A landscape with many valleys, sampled at points; each row gives a point and its height.
From any point a ball rolls to the lowest of the 2 points nearest to it. It stops when none of these is lower. Distance is the straight distance between rows; heights are no part of it.
z_671 h=3.67: [  8  -4 -12 -10 -53 -17   4  18   1 -24 -14  42  -6 -34  22 -40  26 -12
  -6  -4 -19 -11]
z_14 h=5.30: [-25   8 -13   1  33 -15  -3  16   7 -36 -35  -4  22  10   3   2  18  11
 -18 -29  42  -2]
z_420 h=4.59: [-22 -10  17   1 -48   8  27  -6  25  28  -1   6   8 -38 -14  -9   6   3
  22 -27 -14   0]
z_125 h=3.71: [ 26 -22 -18   7  14  20  -4 -17   7   9  -3  14   2   1  19   1  -4 -24
 -17  -9  -4 -12]
z_528 h=3.94: [-14  19   8 -14 -38  -9  13  -2  27  -9 -25   8  -4 -24 -29 -33  39  15
   7 -15   6  -1]
z_697 h=3.51: [-12  17  -2   0  19 -23  -5   5 -12 -45  19 -23  13 -18 -33 -10  -3  10
  11  -3  28  12]
z_64 h=4.81: [-19  12  -8  -3 -12 -23  -2  23  11 -32 -52   2   2  -8  20 -13  43   7
 -18 -32  26 -16]
z_243 h=4.82: [ -3   8  -3  -3  25  -6  -4  19 -24  16   7 -26 -26  21  -8  19   1   6
 -12  36   9   6]
z_972 h=3.38: [ 30  -2   7  28   9  13   3 -17  -3   9  44  21 -14  10  -3  12 -46 -16
  39  -5 -20  -3]
z_670 h=3.62: [-12 -26  -5  31  -5   7   9   6 -23  24  28   7 -12  10   3  18 -32 -10
   7   0 -10   9]
z_478 h=1.32: [-32   5   2  12   9   7 -15   4   4 -38 -26  21  26  24 -14 -15  -6  17
 -13 -19  25   5]
z_510 h=6.68: [  1  -4  15   4  15   0  -4 -22  20  -1  10  -7  31  -2   1   7 -26   9
  22 -11   7  16]
z_344 h=1.66: [ -2  11   4  15  10  30 -29 -21  12  -3 -12  18  -2  44  -7 -12  -4   8
 -12  11   4   7]
z_68 h=4.94: [ 36  -3 -10   4   3  -7  -7 -27  19 -16  15  10  23 -30  11  -7   2   2
  10 -11 -16 -11]
z_213 h=4.76: [ 12   9 -12 -44 -24  -3   3 -10  17  -5   3   1  -9 -28  -4 -18  28   1
  -6  12 -24 -23]
z_830 h=2.44: [ 24   7  -3   5  24   5 -28 -22 -12 -36  21   4  -3  32  11   0  29   6
 -27  20   1   7]
z_709 h=3.81: [ -4   9   2 -20 -51 -25   6  19  13 -21 -22  15   0 -35   0 -33  53  12
   5  -3  -1   3]
z_397 h=4.35: [ -8  13   0 -27  -5  22 -10 -22  10   1  11   9 -18  15  -5  -3   5  -6
 -12  23 -24 -11]
z_721 h=6.49: [ -8 -28 -17 -13 -29  -8  22  -5  -2  20  13 -12 -17 -32  10  18   1 -19
  -3  -3 -24  -4]
z_599 h=2.29: [ 40  -3  20  17  21  13  -5 -29  -4   0  37  13  -9  12 -24   1 -25 -19
  34  -4   3   7]
z_180 h=4.75: [-22  29   6  -8  14  -6 -18  10 -19 -45  -2  -1   4  17  20  -5   1  38
 -31  18  -7  11]
z_366 h=4.97: [ 14   5   2 -31  -3   2   1 -10  17   7 -14  -8  -4 -10   0  -8  35 -12
 -12  -1  -3 -22]
z_963 h=6.74: [  4 -15 -26   8   6  -4   3  29 -23  16  -5  14  -4  12  24   4 -29 -15
 -13  22 -18   0]
z_192 h=4.54: [ 13  16   2   3  38  -2 -23  19 -27 -10   4  -3  -6  22 -18   6   2  14
 -12  24  18   6]
z_555 h=1.56: [  7   3 -23  -8  -7   7 -14   1 -16   0  40  19 -27   9  12  10 -27  -5
  -2  39 -63  -5]
z_690 h=4.39: [ -5   9  10  -9 -32   2  23 -11  12  10   9  -4   7 -40 -29 -16 -11   0
  20 -30   3  -5]
z_641 h=3.95: [ -9   7   7  -9  -3  27  -2 -37  24  22  15  -1   0   9   1   8  -8  -9
   9   8 -26  -3]
z_691 h=5.67: [  2   4   8 -21  33  -7  25  22  -9  -9 -20 -18  18  -2  -8  -1  -1 -14
  -6  -9  33  -4]
z_884 h=5.04: [-16   8  -6  10  13 -10  -9  -2  18 -24 -28  -6   6  -2  11   2  30  16
 -19 -30  18 -19]
z_47 h=4.60: [ -3  10  -9 -29 -17   5   0  -8   3 -10  20  12 -12 -17  -6 -26  -1 -12
 -12  19 -34 -15]
z_24 h=3.01: [  6 -29  -4  16   1  26  17  -6 -21  36  43  12 -27  14  -2  30 -34 -27
  10   7 -36   4]
z_810 h=5.68: [ -3   0 -21   8  -1  -9  -6  -5   2  -4  -5  -7   1 -13   2   4  -8  -1
 -12  -2   6   2]
z_930 h=4.49: [-10  35  18  -9  22   4 -10  33 -35 -45   2  14  11  29   8 -15   5  28
 -24  10  12  17]
z_522 h=4.38: [ 28 -21  -9  10  -5   7  -1 -15  15   8  -4  11  23 -22  23  -3 -14 -16
   6 -20  -9 -11]
z_832 h=6.87: [-20  18 -13 -28   8 -20   8   2   4 -10 -12 -43 -18  -6   2  14  18   7
 -12  16   5  -8]
z_471 h=3.30: [ -6 -11 -15  -4 -24 -11  15  24  -2   1 -15  20  14 -31  28  -9 -18 -20
   4 -10 -12  -7]
z_273 h=6.46: [ 31   7   3  -9  31  10  15  17 -25  16  16  15  -5  18   3   1 -38 -18
  14  23  -9  -5]
z_10 h=2.07: [ 38  -1  22  21  13   6 -26 -27  -4   9  23   1 -16  36 -20   1  -6 -20
  27  18 -15  20]
z_236 h=1.05: [ -8   5  -8   7   0   5 -26  -3 -12   9  30  18  -8  17   5  11 -17  15
  12  44 -50   3]
z_978 h=4.67: [  0  -9  -4  -4 -12 -13  15  27   6  -7 -53   8   8 -11   8  -8  45   2
 -11 -43  34 -14]
z_942 h=5.49: [ 17   3  -4 -11  17 -11  -9 -24  11 -32  11  -7  38 -16  17   1   9   8
   7   9  -2  -7]
z_679 h=5.00: [-11  32   0  -7   5  -6 -10   3 -11 -41  18   1   4   1   2 -21 -12  18
  -3  22  -6   8]
z_898 h=0.31: [-14  13   3   9   8  18 -20 -13  16 -23 -14  29  20  18  -9 -22 -13   8
 -16  -6   3   1]
z_798 h=5.94: [ 27   4   4 -25  27   6  17   5  -4  10  -4 -18   4   0  -9   4   6 -21
 -12  -3  23 -16]
z_914 h=4.06: [  9  22  14   4  38   5 -31  13 -34 -41  16  17   4  30  -9  -5  19  23
 -18   8  20  15]
z_88 h=6.63: [ 19  -3 -14  14  18  15  -8  26 -27  18  12  17  -3  21  11   5 -27  -3
   7  33 -20   3]
z_496 h=1.22: [ 35  -1   6  13   9  17 -34 -10 -18   6  20  16 -15  34  -6   5   2  -3
  10  31 -17   1]
z_33 h=2.88: [-19 -18  -5  -5 -25  -9  39  19   2  21  -6  23   0 -27  31   6 -36 -38
  12  -2 -26  -8]
z_829 h=5.48: [ -7   8  -9   6  -3   0   4  -5   0  -7   7  19   8  -9  -5 -12 -37  -8
   8  -5  -6   2]
z_893 h=2.65: [-25  10   2  20  12 -10  -6  -2  -5   0  -4 -28  -2  15 -18  14 -10  24
  16  -3  29  11]
z_754 h=5.25: [  0 -10  11   0   6  27  12 -10   1  39   9  -8 -20  27 -10  13 -12 -17
  -4   8   0   5]
z_341 h=3.97: [  9 -22  14  42   8   9  -6   7 -25  36  21  -4  -3  20   0  23 -27  12
  18  -3   6  17]
z_97 h=5.50: [-13  -8  -3   5  -5   8  -2 -17  24  20 -14 -20   1  -4   5  13   5   0
 -16 -15   1  -5]
z_660 h=6.24: [ 35  -5  -4 -23  34   9  14  14 -22   3   5 -10  -7   3  -4   2 -21 -27
  -6  24   6  -7]
z_63 h=4.96: [-22   2 -17   6  15 -17  -6  38 -32   4 -10 -20 -13  11   2   7  -7  12
 -11  26  12  13]
z_67 h=4.56: [ -2   4   6  15  11   2 -33  10 -19  18   3 -20 -31  30  -9  29  16  22
  11  35   1  10]
z_130 h=5.15: [-32  23  -7 -14 -17 -13  15  30  -3 -22 -33  17   0   1   6 -22  -5 -12
 -10   3  17   7]
z_429 h=6.78: [ -7   6 -11 -17  -5 -33   7  -2   3 -15  -2 -31  -5 -39   0   8  23   8
  -5   8  10  -6]
z_114 h=2.18: [ -1 -10 -19   0  -6  14   5  -9  -1  17  29   7 -21  10   2  18 -26 -21
   2  24 -40  -1]
z_657 h=4.08: [ 21 -13   8  -2 -18 -35  22  26  10   4 -25 -14  12 -29 -11 -14  56  14
  15 -27  24  -6]
z_637 h=2.84: [ 16 -12  -7  18   9  28 -22 -28  20  -2  -6  16  -7  20   6  -4  10 -10
 -27  -4   1  -7]
z_812 h=4.45: [ 20 -10  -4  19  19  -1 -30 -27   2   6  15 -25 -25  23  -9  20  18  -1
  -5  10   4   7]
z_823 h=5.06: [-34  11 -16   6  -8 -12   4  38 -16 -10 -15   3 -17   9   4 -11 -11  -5
 -22  16  17   4]
z_940 h=4.23: [  5 -27  13   3 -36 -28  22  21   7  16 -24 -11  17 -37 -11 -11  29  13
  19 -49  24   6]
z_622 h=3.06: [-11   0   1  12  27 -13  -7   4 -24 -23   9 -23   1   8 -29   8  -5  12
   1  -9  41  16]
z_58 h=0.34: [  8   7   4   7   0  13 -42   4 -29  -3  29  21 -22  31  -1  -1   0  21
   2  42 -25  13]
z_281 h=5.97: [  3   4   7  -2  29 -12  -2 -26  19 -22  -7 -25  39 -11   3  14  22  17
   6 -13  12   1]
z_136 h=3.92: [  6   2  -8   4 -41 -39   8  19  10 -14 -28   0   6 -25  -7 -20  59  25
   9 -19  11  -1]
z_909 h=4.14: [ -2   2   4  -5 -19  -7   8   0  14 -13 -12   2  16 -31 -24 -22  19   2
   9 -24  15  -2]
z_957 h=4.34: [ -1 -24  15   4 -50  -6  33  18  16  35 -15  -7  -7 -25 -10 -13  29  11
   6 -53  20  -5]
z_409 h=6.94: [ 10  12   9  -3  29   7  -8 -16   9  -7   6 -14  22  13   1   5 -17   6
  21  19  -3   7]
z_447 h=4.91: [  1 -15   2   9   5  18 -13 -30   6  33  15 -16 -40  31  -7  23   9 -11
   1   4  -2   7]
z_3 h=4.50: [ -8 -10  -2  -1 -37   1  25  16  17  21 -46   4   6 -19  -1 -15  25   1
  -8 -37  17  -5]
z_825 h=5.96: [  4 -34  17   5 -13  22  11 -26   9  41  24  -3  -6  -6  18  19 -15 -17
  -3 -24  -9  -7]
z_446 h=3.60: [ 27  -9 -13   5  29   2 -21 -24  -3 -21  12 -10  -6   7   3  11  31  -6
 -21   6  14  -9]
z_847 h=3.45: [ 24  18  17   1  33   4 -41   5 -31 -31  14  18   1  48  14   8  38  25
 -24  20   5  14]
z_526 h=3.46: [-23  -1  12   8 -13  26  12 -17  17  30   5  15   8  16   3   3 -40  -3
   8   6 -29   7]
z_557 h=4.72: [-25  -6  -6  12 -53  -9   7  -5  22   9 -16   2  10 -39  -3 -15   7   8
  10 -17 -13   1]
z_198 h=5.51: [ -8  -2  -9  -2  25 -19  13  34 -14 -24 -34 -13  14  -1  14   1   6  -9
 -23 -12  36   0]
z_720 h=2.35: [-25 -10  18   1 -25   1  42  12   7  26   0  17  22 -26  20   3 -44 -17
  20 -20 -23  -1]
z_649 h=3.53: [  9 -14 -15  -2 -50 -24  14  25  -1  -4 -18  30  -1 -45  28 -22   4 -22
  14  -6 -22  -3]
z_34 h=6.65: [ 10  -7 -19 -22 -15 -13   3 -10   2   7  11 -31 -10 -39   2  19  10  -8
  -5  12 -10  -8]
z_755 h=6.29: [ -2 -31   3 -17 -34  13  26  -8   9  41  23  -1  -6 -21   7  19   7 -21
  -2 -23 -21 -10]
z_626 h=5.23: [  5  -5   3 -22   1   6   9 -24  33  28 -21 -25 -13  -7   3  13  28   3
 -10 -11  -1 -22]
z_780 h=7.04: [-11  24  12 -13  29  -9   0  10  -3  -8 -14 -19  17  15   1   0 -15  14
   3  16   7   5]
z_750 h=2.11: [-28  16   8   9  18   0 -10   1  19 -13 -22 -13  15  25 -20   2  -5  26
  -1 -13  34   6]
z_618 h=4.28: [  3  -3  15  30  12   1 -26   7 -30  31  15 -11 -13  23 -12  28  -9  12
  25  21  10  24]
z_369 h=2.94: [-20   1  19  -1  -7  25  37   3  11  24   2  10  17  -1   3  -2 -50 -12
  14 -11 -10   2]
z_182 h=6.36: [ 17 -14   6  11  20   1  -7 -27  14  -2  -7 -17  25  -6   9  10  -1   5
   6 -26  18   4]
z_853 h=5.61: [  9 -16  34  -1   4  23  18 -16   8  43  20 -12  -7  10   4   6 -29 -16
   1 -16  10  -5]
z_103 h=6.95: [-24  18  -4 -20  15  -8   7  -5  12   6 -14 -32  -2   8   6  15  -5   6
   2  29  -7  -3]
z_462 h=4.84: [-36  -3  -9  16 -40   4   6   1  14  -3 -28  20  -2 -11  -7 -22  -3   0
  -7 -23  10   2]
z_861 h=5.26: [  3  18   3   1  14  -2  -3   4 -16 -25  23  12   5   4 -14 -11 -38   4
  23  13  -7   3]

Call two points neighbours if one is among the 2 nearest of the other. Go from one point of each pair to the other, from neighbour to neighbour, staying as low as possible. Name the highest point that can't be avoided.
z_720 and z_830 -> z_130
z_898 and z_58 -> z_679
z_830 and z_58 -> z_243

For each start below, name the point where the ball stops.
z_67 -> z_58
z_97 -> z_720
z_942 -> z_898
z_721 -> z_830
z_810 -> z_830
z_64 -> z_709
z_273 -> z_709
